Points, in no order, along strands that fork and pass close to each other.
Two points are linked if the straight distance between their rows is under 65.6. Some points are linked to none.
Radis: -12 9 22 6 -10 -17 -7 14 -19 -17 12 8 -8 -7 15 11 -2 5 -13 15 34 -6 -1 -23 6 -18 -6
Fopok: 26 -24 9 -13 -15 7 -9 -12 -1 3 6 -15 -6 -7 -32 33 3 6 -8 20 19 2 -1 2 -1 -16 5
vediv: 6 -20 3 10 -18 5 -12 -17 3 33 11 -11 23 7 -14 10 5 -7 -2 -8 -14 13 6 -4 -6 -19 8
koges: 2 0 16 13 -10 -1 -6 -8 -27 -5 -2 7 -11 12 -13 3 15 24 4 12 17 -3 17 -7 -19 -5 -14
fudek: -1 9 22 4 12 -11 -11 22 -18 -24 -14 2 -29 -1 2 6 -14 10 -11 15 30 0 -7 -19 2 -7 1
kadot: -19 3 -6 9 22 -7 -7 46 -21 -15 1 30 -33 -12 6 -17 -22 -4 0 -1 11 6 -13 5 -14 16 -14
Devug: -26 8 -4 8 26 -2 -6 57 -14 -17 -6 22 -32 -15 20 -25 -18 -8 15 -2 30 -12 -6 -8 -1 16 -2
vukes: -21 7 14 -6 -9 6 -2 -25 2 25 11 8 19 -5 -5 -27 19 -20 12 -15 -27 -11 -2 -12 -10 -3 17
gazin: 17 1 20 0 32 5 -14 5 15 -18 -33 3 -17 -16 -28 -1 6 18 -5 -20 -22 29 8 -16 -11 19 -16
bagi: -9 15 18 -3 -28 23 -16 -20 -27 3 2 10 2 -7 -3 38 -5 10 -16 -8 -14 -13 -5 0 15 -13 -6
bopi: 14 6 -17 -5 24 5 -1 22 33 -26 -32 0 -38 7 -4 1 -14 -7 -3 12 -23 12 -10 20 1 27 -28
lusol: 26 -17 19 -14 -13 30 -22 1 23 46 15 5 26 16 -2 8 7 6 10 -26 -3 -26 3 14 17 -19 2
gufo: 6 -6 5 -3 26 -2 -8 19 -8 -20 -44 12 -14 -5 -30 0 -4 17 -4 4 -4 24 -8 -2 -5 26 -8
Posa: 7 5 -17 -10 -28 10 1 -1 -30 -21 -1 11 -14 -12 -17 17 -13 2 -11 14 -6 1 -1 22 2 8 3
bato: -15 17 1 -5 -25 6 -6 -5 -8 -13 -5 18 6 -4 9 9 -16 -25 -6 3 -29 -10 -13 21 31 10 -18
Takup: 14 -6 -18 -6 -21 8 3 -14 3 26 20 3 22 20 -4 0 -12 28 -9 -24 3 3 23 3 26 -14 9
Sozi: -27 6 -20 9 18 -21 30 7 5 -9 2 1 16 1 18 -15 -2 -12 8 4 -19 13 -14 21 -15 16 -3
Dotem: -11 -3 -10 -15 -27 10 9 -19 9 2 8 11 18 -6 -25 -12 -9 9 6 -21 -31 -10 1 -2 18 -7 15
Doto: 8 8 -15 9 19 -13 -1 33 19 -29 -12 1 -33 10 21 -18 0 -16 16 30 14 -17 -4 2 6 6 -19
fod: -6 -6 0 -13 19 -8 3 -7 -2 1 5 22 15 -5 -17 -24 9 -2 7 -3 2 17 8 -14 -8 21 9
fesed: -7 10 -1 9 34 -6 13 22 36 -10 -23 -12 -36 -15 3 -16 -8 -13 3 -20 -14 17 -17 -12 -30 -3 5
Daki: 8 2 -16 -8 20 -9 7 -3 32 10 -4 -36 26 -9 -17 5 -3 8 -6 -9 1 16 -13 2 -15 5 37
zosos: 2 7 11 3 26 1 10 -4 10 -11 -9 -11 -16 -8 1 -16 16 -9 3 9 24 6 2 -24 -17 -15 6
Tepi: 14 13 -30 5 23 -2 -2 12 31 -30 -14 -7 -22 15 15 -7 -13 -8 4 34 0 -3 1 18 4 19 -27
pokub: -29 23 20 5 -4 6 -10 -15 -7 19 10 5 24 -5 23 -16 8 -19 2 -20 -23 -11 -6 -6 -19 -14 16
rimi: 26 -10 -22 6 11 6 16 -22 16 10 -6 -27 13 11 -1 21 -4 29 -13 -13 15 21 22 4 21 2 20
fim: 8 -7 1 -8 2 -4 2 -11 17 8 5 -15 51 7 4 8 14 4 4 4 31 -7 6 -14 14 -16 7
rem: -11 -1 -10 11 17 -3 -2 23 -8 -13 -4 17 -34 -12 -3 -10 -14 -8 -4 2 -2 28 -17 12 -19 6 0
pagup: -15 14 22 3 -30 -4 -8 1 -25 -16 7 11 -8 -4 10 22 -5 -7 -14 10 3 -12 -11 -4 6 -21 -15
gib: 18 -9 -37 -13 -10 -5 15 -17 22 -9 4 -11 -26 -8 -12 8 -14 -17 -5 12 -19 6 -2 27 10 26 9
mebat: -2 -3 24 -19 -23 24 -14 -17 5 18 7 6 15 -1 -4 14 31 -3 14 -1 -3 -29 -7 -18 -3 -27 -2
Libe: -10 -10 -17 -3 6 -8 9 7 -1 -6 0 18 -31 -12 -11 -11 -4 -7 1 -3 -26 35 -7 22 -28 25 9
biti: -20 11 13 0 -4 -9 25 -24 -3 7 25 5 0 2 0 -26 19 -13 15 1 -5 -12 10 -10 -27 -1 0
Zup: 11 -2 -3 4 21 -7 -2 28 2 -27 -41 12 -38 6 -12 -5 -15 5 -2 13 -22 13 -12 14 -1 32 -27
zemi: 18 -3 0 17 26 2 -3 -3 -11 0 -18 -7 11 22 -4 -7 13 34 1 -8 8 27 26 -1 4 20 -6
Lef: 31 -21 -8 -14 11 -5 -3 7 -2 31 7 2 43 25 4 -11 7 7 9 -20 22 1 12 -2 31 8 -7
Gug: 4 -7 7 26 7 -10 -2 -4 -25 1 -11 -3 2 23 -8 2 10 33 -2 9 3 20 20 -1 -12 14 -14
bilu: 0 2 -14 4 -11 -14 2 14 12 -16 11 -9 -34 -1 16 -13 4 -30 11 18 1 -7 -11 2 -18 -11 19
siko: 20 1 28 -6 -10 -10 -31 15 -33 18 0 -4 21 28 26 17 -8 12 -16 -4 30 -16 3 -8 -2 -9 -14
ruz: 3 -1 -26 -3 -27 -6 11 -21 16 0 12 -7 -21 7 1 16 -13 -26 -11 16 -29 -7 10 29 13 19 1
gef: -28 12 -12 10 -1 -20 4 14 2 -12 3 4 18 -6 32 -16 -5 -41 -1 1 -9 1 -18 3 -3 0 -2
dasor: 27 4 0 14 32 7 1 -7 16 7 -23 -19 15 14 -1 8 8 18 -10 -11 13 20 14 -4 14 5 1
zutad: -12 2 -13 34 1 -4 32 -4 -12 -20 -11 -7 -7 2 0 11 5 8 0 24 -4 5 5 18 4 13 -21
Leval: 11 -10 22 -21 -13 16 -37 14 -19 16 5 16 17 -19 -6 3 2 -10 -2 1 11 -14 -9 -7 -24 -18 1
ges: -16 -11 -20 -3 -21 -4 28 -22 9 -5 13 5 3 -7 -23 -15 -1 9 5 -13 -22 10 13 3 9 7 14
Momiv: 21 -11 -16 -14 4 0 -4 -10 7 25 15 10 36 22 -5 -14 -7 24 2 -26 11 11 24 1 19 -1 12
Zava: -17 -2 -1 -19 -27 23 -1 -24 10 13 -7 10 10 -5 -20 1 -2 -1 8 -11 -38 -21 -14 1 36 -9 12
rusiz: -20 3 -11 13 -10 -9 32 -27 4 -3 26 -1 2 1 -13 -12 9 8 14 -3 -20 4 11 9 -4 7 0
fabo: 1 1 -5 5 3 -6 7 -7 1 -16 3 -13 -13 -6 1 2 9 -7 0 14 9 8 -8 -9 -15 -17 13
tovir: -6 1 29 0 14 -17 -27 28 -30 -8 -22 -10 -22 10 0 0 -27 13 -17 6 34 4 0 -19 -14 -3 3
mazuz: -7 -11 23 -19 -19 30 -12 -22 16 25 2 -4 8 -7 -18 6 20 -2 21 -8 -26 -24 -26 -5 7 -23 17
pudes: 27 -29 -12 -7 -5 8 0 -13 15 7 -1 -7 0 9 -29 -12 -1 52 0 1 5 19 28 -20 26 -3 10
kov: -1 0 19 -8 -25 6 -10 -12 -22 7 3 14 2 12 -19 3 23 6 11 4 -2 -17 15 -17 -10 -12 -13
lafe: -5 -16 -6 30 2 -11 23 -1 -15 -12 -27 -9 -16 10 -20 0 12 16 3 26 -8 19 5 5 -4 16 -18
Desap: -20 2 -16 -7 1 -8 -11 48 0 -12 14 17 -30 -12 28 -34 -10 -31 19 8 16 -33 4 -7 2 20 -9
kuzir: -24 8 9 16 6 -12 20 12 -15 -13 30 12 -32 -6 18 -19 4 -11 10 6 21 -17 -2 -5 -15 -11 -15
Vovez: -13 16 -5 20 33 11 8 27 15 -22 -11 0 -41 -17 5 -6 -10 -8 1 -15 -5 14 -17 0 -15 -5 9
moleb: -4 0 -6 -8 -37 30 -9 -20 -13 15 3 2 13 -4 -15 41 -10 24 -13 -20 -3 -15 6 2 20 -13 5
Neniv: 8 -12 -21 9 -8 11 24 -23 4 7 -8 -31 20 -4 -4 37 -5 12 -14 -1 15 6 12 -1 14 -6 21
kegot: 33 -37 0 -5 -6 9 -5 -10 3 13 -1 -12 -4 4 -40 25 1 31 -8 13 14 17 12 -2 16 3 2
zeg: 14 13 35 -10 -13 6 -36 4 -19 30 15 11 20 20 25 28 8 0 -6 -15 15 -19 -4 2 5 -19 -13
Dere: -13 4 -11 13 36 -10 37 -2 21 -20 0 -8 -5 -10 2 -13 5 11 12 -6 -24 22 -11 20 -8 21 2
lin: 0 15 3 -6 18 -13 -11 -3 2 13 17 -9 31 -1 23 -11 0 -10 -14 -8 17 9 4 -10 -17 0 25
lila: -5 16 12 -16 3 -1 -22 -5 -6 22 22 3 32 -10 36 -9 6 -23 -7 -16 7 -14 0 -15 -15 -16 16
Zun: -25 16 7 -10 -20 16 -4 -14 2 -9 -14 13 19 -2 4 0 1 -6 14 1 -36 -27 -18 6 45 1 -9
Falun: 15 -6 13 -9 -24 6 -11 -11 -10 25 10 9 16 19 -15 25 -12 33 -13 -18 10 -8 19 -3 28 -8 -9
bot: 5 6 13 6 42 1 23 -9 16 -6 -8 -13 -22 -9 -1 -31 21 -7 9 6 9 5 9 -27 -21 7 -9
Kur: 4 -9 -19 3 -19 2 18 -17 3 -5 -1 -30 21 -21 -2 36 -4 -15 -10 6 6 1 -10 9 9 -16 18
mumod: -8 0 12 -22 -15 -6 -13 3 -11 -5 -4 21 14 -15 14 -11 9 -33 9 8 -5 -21 -18 -17 9 -3 -12
feko: -24 5 12 13 -2 -6 15 -4 -9 5 30 -1 -21 -4 14 -25 20 -18 12 5 8 -16 6 -14 -39 -15 3
Bove: 4 -20 7 -3 -27 11 1 -12 5 10 14 -13 11 -22 -9 43 -2 -15 -19 13 6 -8 -9 8 3 -21 4
Gesu: 29 0 32 -20 -7 25 -29 7 -2 42 14 12 30 12 14 13 9 0 1 -24 3 -29 -7 12 21 -13 -8
tor: 1 12 -4 -3 35 -17 2 -8 22 13 -2 -14 21 4 8 -6 -3 1 -12 -17 10 28 -7 1 -21 13 35
loru: -1 8 0 11 43 -4 30 -14 20 -9 -9 -19 -12 -11 -2 -26 18 21 12 -9 -17 9 5 -3 -26 16 5
nitav: -1 8 -22 1 -9 -3 -11 29 2 -26 9 3 -34 1 25 -23 -5 -22 17 24 8 -22 -2 3 -6 -3 -3
mun: 21 -11 2 -4 -6 -4 -5 3 0 27 4 -9 52 25 13 5 16 -1 8 -4 26 -17 10 -5 23 -16 -19
vovuv: -17 16 -18 6 -9 -14 -7 8 4 -17 12 12 1 0 36 -6 -22 -30 -8 10 -21 -8 -9 27 16 8 -24
tavin: 14 -6 24 -5 -1 -12 -38 31 -36 13 -10 -8 10 12 15 8 -20 12 -13 7 45 -11 1 -9 -12 -11 -5
pebal: 5 -14 -31 -9 -3 -12 18 -6 16 -7 -4 -7 -27 -10 -15 5 -10 -10 -3 6 -26 34 -9 18 -9 26 21
tano: -23 16 -11 31 -22 0 22 -9 -19 -14 -4 -7 12 -10 12 20 0 -7 -4 8 -13 -3 1 18 6 -4 -12

Follow the links from the first point to the second, and from the first to the third. Name the last point that the two ways share.
pebal / gazin / loru => nitav
kadot / ges / mebat => Zava
kuzir / bato / koges => Zava
ruz / Sozi / bopi => nitav
gef / zutad / Fopok => Gug
zutad / Neniv / rusiz => Gug

A fork is a point with three links, a tip a point with one. Leave the first point through the second and follow the links. Name the first fork or tip that comes.
kegot / Fopok => Gug
pagup / Radis => lusol
lusol / Gesu => fim
bato / vovuv => nitav
loru / Dere => Zava
Daki / tor => biti

Name the points in between on the shortest way along the links from the first point to the second, in order.
tano / ges => zutad lafe Gug koges kov mebat mazuz Zava Dotem
Dere / koges => Sozi gef vovuv bato Zun Zava mazuz mebat kov
kadot / mazuz => Devug Desap nitav bilu fabo zosos bot loru Dere Sozi gef vovuv bato Zun Zava
moleb / Gesu => bagi pagup Radis fudek tovir tavin siko zeg
